The views of a scene show one set of named points, each view turned or mirrored, shifted and resized as a whole, with a little noise and some points left out.
In the rows, 128 means zero.

Scene 1
View 1
<128>: [128 118 167 184 137 146 138 118 114  85 143 120 161 118 120 150 130  98
 120 103 120 131]
<146>: [100 121 163 149 126 113 160 136 111  95 108 135 150 125 102 160 114 122
 122  88 106 152]
<69>: [152 201 192 138 206 169 125 115 171 150 176  97 175  72 178 109 148  46
 174  61  87 150]
<91>: [127 154 204 199 155 175 110  99 115 106 179 103 179 124 143 115 147  72
 128 117 121 115]
<162>: [161 139 163 128 187 132 130  68 180 100 167 117 205  47 117 133 138  30
 158  83 135 148]
<116>: [157 137 147 167 166 154 150 141 139 102 145 120 145  84 157 152 126  91
 134  70 103 146]
<196>: [155 152 164 132 184 137 138  92 174 111 160 118 187  58 132 131 136  45
 158  75 116 151]
<200>: [116 155 188 171 151 154 136 130 119 116 150 115 159 121 140 133 135  99
 132  95 102 138]
<165>: [155 172 184 183 184 185 121 122 140 121 180  99 165  95 179 120 146  66
 144  82  99 132]
<4>: [153 155 185 210 166 195 116 120 118 106 184  98 159 113 175 122 150  80
 127 103 111 116]
<259>: [160 137 138 149 173 142 153 141 150 105 140 126 146  71 152 157 125  90
 141  58 102 156]
<54>: [136 154 151 142 162 140 159 159 138 122 125 128 135  94 154 152 121 111
 143  57  85 160]
<233>: [147 144 167 157 169 147 132 100 151 101 160 114 178  79 133 133 137  65
 141  86 117 141]
<115>: [139 172 204 207 169 196 112 120 116 119 187  92 166 124 173 110 153  72
 133 103 104 118]
<156>: [158 127 155 147 169 132 136  89 164  89 159 121 187  62 119 144 132  53
 142  85 127 144]
<96>: [146 148 166 153 170 148 138 116 149 109 152 115 167  84 144 139 133  73
 145  75 108 144]
<95>: [105 139 175 150 140 125 148 120 126 105 128 127 167 117 106 146 124  97
 134  95 112 147]
View 2
<233>: [153 110 147 127  93 171 115 137 181 172 129 136 152 134 158 160 123 146
 108  90 169 142]
<156>: [142  97 133 129  89 167 116 123 195 178 126 121 163 139 165 181 134 162
 114  84 167 127]
<96>: [152 118 148 116  93 167 123 138 170 156 116 146 154 134 154 148 119 143
  99  85 169 147]
<116>: [151 131 148  99 107 153 129 144 135 149 103 137 167 131 159 152 107 141
  82  78 161 147]
<165>: [154 124 182 122  96 194 109 166 150 192 124 173 130 132 177 139 117 112
  91  98 191 172]
<91>: [166 140 154 130 106 191  82 192 174 191 158 133 125 130 161 135 111  88
 135 116 175 164]
<259>: [143 120 147 101 101 150 141 124 144 142  93 141 171 136 157 156 109 162
  74  68 160 138]
<162>: [138  73 145 145  71 179 117 106 228 188 126 133 153 142 166 186 156 175
 117  86 185 129]
<128>: [166 144 118  99 119 139 108 160 156 142 128  98 170 131 142 150  98 130
 123  92 137 136]
<115>: [166 144 177 126 108 198  91 196 146 192 145 161 119 129 172 124 106  82
 110 113 186 179]
<54>: [155 135 147  90 106 145 150 134 141 106  89 159 164 130 130 122  97 147
  78  68 155 153]
<196>: [141  90 150 132  78 177 128 112 205 170 117 147 152 138 160 169 142 167
 105  82 183 138]
<69>: [147  94 196 137  70 208 140 129 183 176 110 214 121 134 160 132 136 140
  82  84 214 176]
<200>: [170 144 142 107 105 164 113 168 164 140 131 143 144 127 135 119 101 109
 120  95 158 159]
View 3
<54>: [168 150 177 141 129 113 118 142  90 134  94 167 130  90 129 110 163 165
 161 101 157 109]
<4>: [133 136 199 111 114 120 155 138 103 145  64 146 147 150 136 115 162  49
 105 109 111 114]
<233>: [180 117 172 115 135  88 128 161 119 142  70 140 138 150 158 121 166 102
 160 119 119 101]
<96>: [177 127 172 121 131  96 127 156 110 140  72 149 136 132 153 120 162 115
 161 114 131 100]
<259>: [187 155 176 121 122  88 127 145  95 142  87 149 138 104 147 109 157 137
 175 118 164  98]
<69>: [171 136 196 145 126  96 150 158  86 128  25 166 140 132 179 193 172  94
 160  56 126  75]
<165>: [149 138 198 122 117 108 157 143  96 138  51 152 147 140 157 146 166  66
 127  89 123  96]
<162>: [218 102 157 114 145  56 123 182 127 143  53 127 138 167 194 150 165 100
 197 121 118  73]
<146>: [174 113 156 124 141 119  98 154 125 146 123 154 121 120 115  61 163 168
 156 143 132 134]
<95>: [170 100 161 133 151 123 102 163 128 137 100 157 118 135 125  86 171 156
 149 125 109 126]
<91>: [140 103 187 113 125 129 140 155 125 147  64 146 135 172 138 112 170  61
 105 112  88 121]
<115>: [125 122 201 116 118 133 157 143 106 141  52 155 143 149 137 129 170  52
  96  91  97 115]
<116>: [174 153 179 119 119  98 134 138  97 144  88 148 142 113 140  99 160 121
 157 120 153 104]
<156>: [203 116 162 108 137  68 123 169 125 145  73 130 142 153 167 116 163 107
 180 134 125  88]
<200>: [145 114 181 131 132 133 125 148 112 139  86 161 126 135 128 105 170 121
 124 106 109 122]
<128>: [160 113 168 112 132 117 120 153 128 152 103 144 133 146 122  67 163 113
 130 142 115 129]
View 4
<146>: [147 146  96 110 131 106 135 186  87 131 137 128 172 148 111 137 127 168
 153  98  90 206]
<156>: [146 171 132 176 177  80 186 188 155 124 163 111  75 127 146 164 120 134
 159  89 115 124]
<69>: [ 76 180 135 180 135 158 102 171 181 118 177  88  50 144 135 176 115 116
 208  94 149  52]
<4>: [105 123 151 180 149 171 140 175 137 165 144  77  82 188 154 163 158 154
 101 122 155 102]
<128>: [144 131 119 147 152 123 162 182 106 151 135 107 130 165 136 146 145 165
 116 104 120 171]
<233>: [129 160 131 169 162 108 163 183 145 129 155 104  84 141 143 161 126 142
 158  98 126 125]
<196>: [129 182 130 175 166  89 164 183 163 112 172 110  67 126 141 168 107 122
 188  84 122 105]
<95>: [132 144  92 132 143 110 141 177 100 124 138 113 141 139 122 147 125 146
 164  94 121 181]
<165>: [ 97 147 148 182 141 164 127 178 160 147 161  82  70 172 148 165 141 145
 142 113 147  79]
<259>: [142 184 153 145 139 109 123 204 152 130 182 117 108 156 118 153 112 164
 158  96  72 118]
<115>: [ 85 118 132 183 139 189 131 163 135 158 136  74  78 184 156 163 161 144
 120 121 176  99]
<96>: [127 164 136 159 147 117 141 185 146 129 161 104  95 145 132 158 121 149
 158  97 113 121]
<91>: [101 114 103 180 161 148 171 158 113 147 121  87  88 155 160 161 154 132
 131 112 184 138]
<116>: [140 165 152 150 137 126 125 201 146 142 175 111 112 167 128 150 126 170
 140 105  89 121]
<200>: [111 133 113 147 131 147 125 173 110 139 139 100 124 161 133 152 141 149
 147 104 137 146]
<162>: [137 182 129 189 188  71 198 179 172 109 166 111  52 109 152 178 108 115
 192  77 128 106]
View 5
<95>: [152 139 130 150  88  84 106 197 149 128 151 122 134 122 100 123 103  86
 136 153 156 141]
<156>: [173 125 100 153 114  99 122 143 133 133 135 137 105 111 115 108 102 124
 149  87 147  88]
<4>: [131 136  80 148 109 100 159 168 132 152 120 179 122  94 130 155 162 119
 163 161 177 110]
<128>: [128 139 104 165 119  93 122 175 149 132 153 139 132 102  98 136 120  73
 139 147 185 133]
<200>: [136 143 111 145  90  91 131 197 144 143 134 149 136 110 117 141 137 101
 151 172 164 134]
<162>: [205 104 106 141 109 101 128 132 117 133 117 127  89 121 128  98  99 148
 144  72 133  79]
<146>: [128 157 134 164  86  85  84 207 166 125 172 116 149 125  82 121  95  60
 141 154 160 149]
<54>: [135 182 119 155  66  98  94 207 171 152 149 161 154 127 106 121 122 109
 194 133 125 109]
<69>: [183 136 103 119  66 102 152 177 124 169  90 178 115 124 159 126 155 183
 193 134 112  79]
<96>: [159 144 104 148  92  97 125 174 145 145 132 152 125 114 118 122 124 121
 164 122 143 100]
<115>: [135 125  83 139 108  97 175 175 125 157 105 181 120  91 143 166 175 125
 161 187 180 119]
<196>: [189 125 107 142  95 101 124 155 131 138 119 140 105 122 129 105 109 146
 160  90 129  83]
<259>: [141 173 103 160  87 106  99 174 165 146 147 166 135 119 106 117 114 115
 194  97 131  89]
<91>: [144 113  91 144 119  91 170 168 119 143 115 159 110  91 132 155 156 109
 133 178 191 127]
<165>: [144 137  83 141  97 107 161 166 130 161 107 186 118  99 141 150 161 144
 181 145 156  92]
<116>: [130 163  94 162  95 103 115 175 159 148 145 166 135 112 109 131 127 108
 184 115 147  98]
View 6
<233>: [114 131 140 141 106 126 148 119 151 117 123 124  91 129 119 162 110 139
 135 115 105 115]
<96>: [115 128 135 138 105 122 151 111 145 126 121 125  94 128 128 156 115 138
 135 120 101 108]
<116>: [118 122 127 138 109 113 153 108 133 151 118 137  90 131 140 144 130 140
 139 119  95 114]
<162>: [ 83 128 157 141 108 120 152 141 176  98 123 122  97 122 118 183  91 152
 129 125 115 109]
<196>: [ 92 128 149 138 109 119 155 127 164 113 123 118  98 126 126 174  98 146
 130 129 104 100]
<95>: [149 111 119 117  87 140 140 111 135 127 142 132  83 114 143 132 111 125
 126 119 117  94]
<165>: [117 146 133 159 114 119 153  92 141 131 105 104  94 143 100 165 119 129
 153 114  75 116]
<128>: [144 126 123 139  93 139 133 114 134 127 134 145  76 125 120 137 128 130
 133 101 115 135]
<156>: [ 98 126 147 140 106 123 149 134 160 112 127 134  90 123 126 169 108 151
 130 118 115 121]
<200>: [148 131 121 138  94 140 141  96 135 129 128 118  84 131 116 141 119 121
 139 110  99 107]
<259>: [108 117 132 133 112 107 157 114 137 150 119 137  94 129 150 146 124 145
 137 127  98 103]
<146>: [156 106 115 114  81 144 136 114 126 135 146 147  77 113 151 118 121 125
 124 114 128 104]
<115>: [142 155 129 163 103 136 141  82 134 125 109 101  88 147  82 158 123 116
 155 102  76 128]
<4>: [134 150 129 164 106 127 143  89 134 132 109 115  87 145  92 155 132 125
 153  99  79 140]
<54>: [128 114 120 123 105 120 155 100 127 155 124 128  94 126 153 132 123 131
 135 129  94  82]

In a view up to two points have been moved. Name them for each view, in the order of its rows, or write none.
view 1 => none
view 2 => <128>
view 3 => <146>
view 4 => <91>
view 5 => <4>
view 6 => <95>
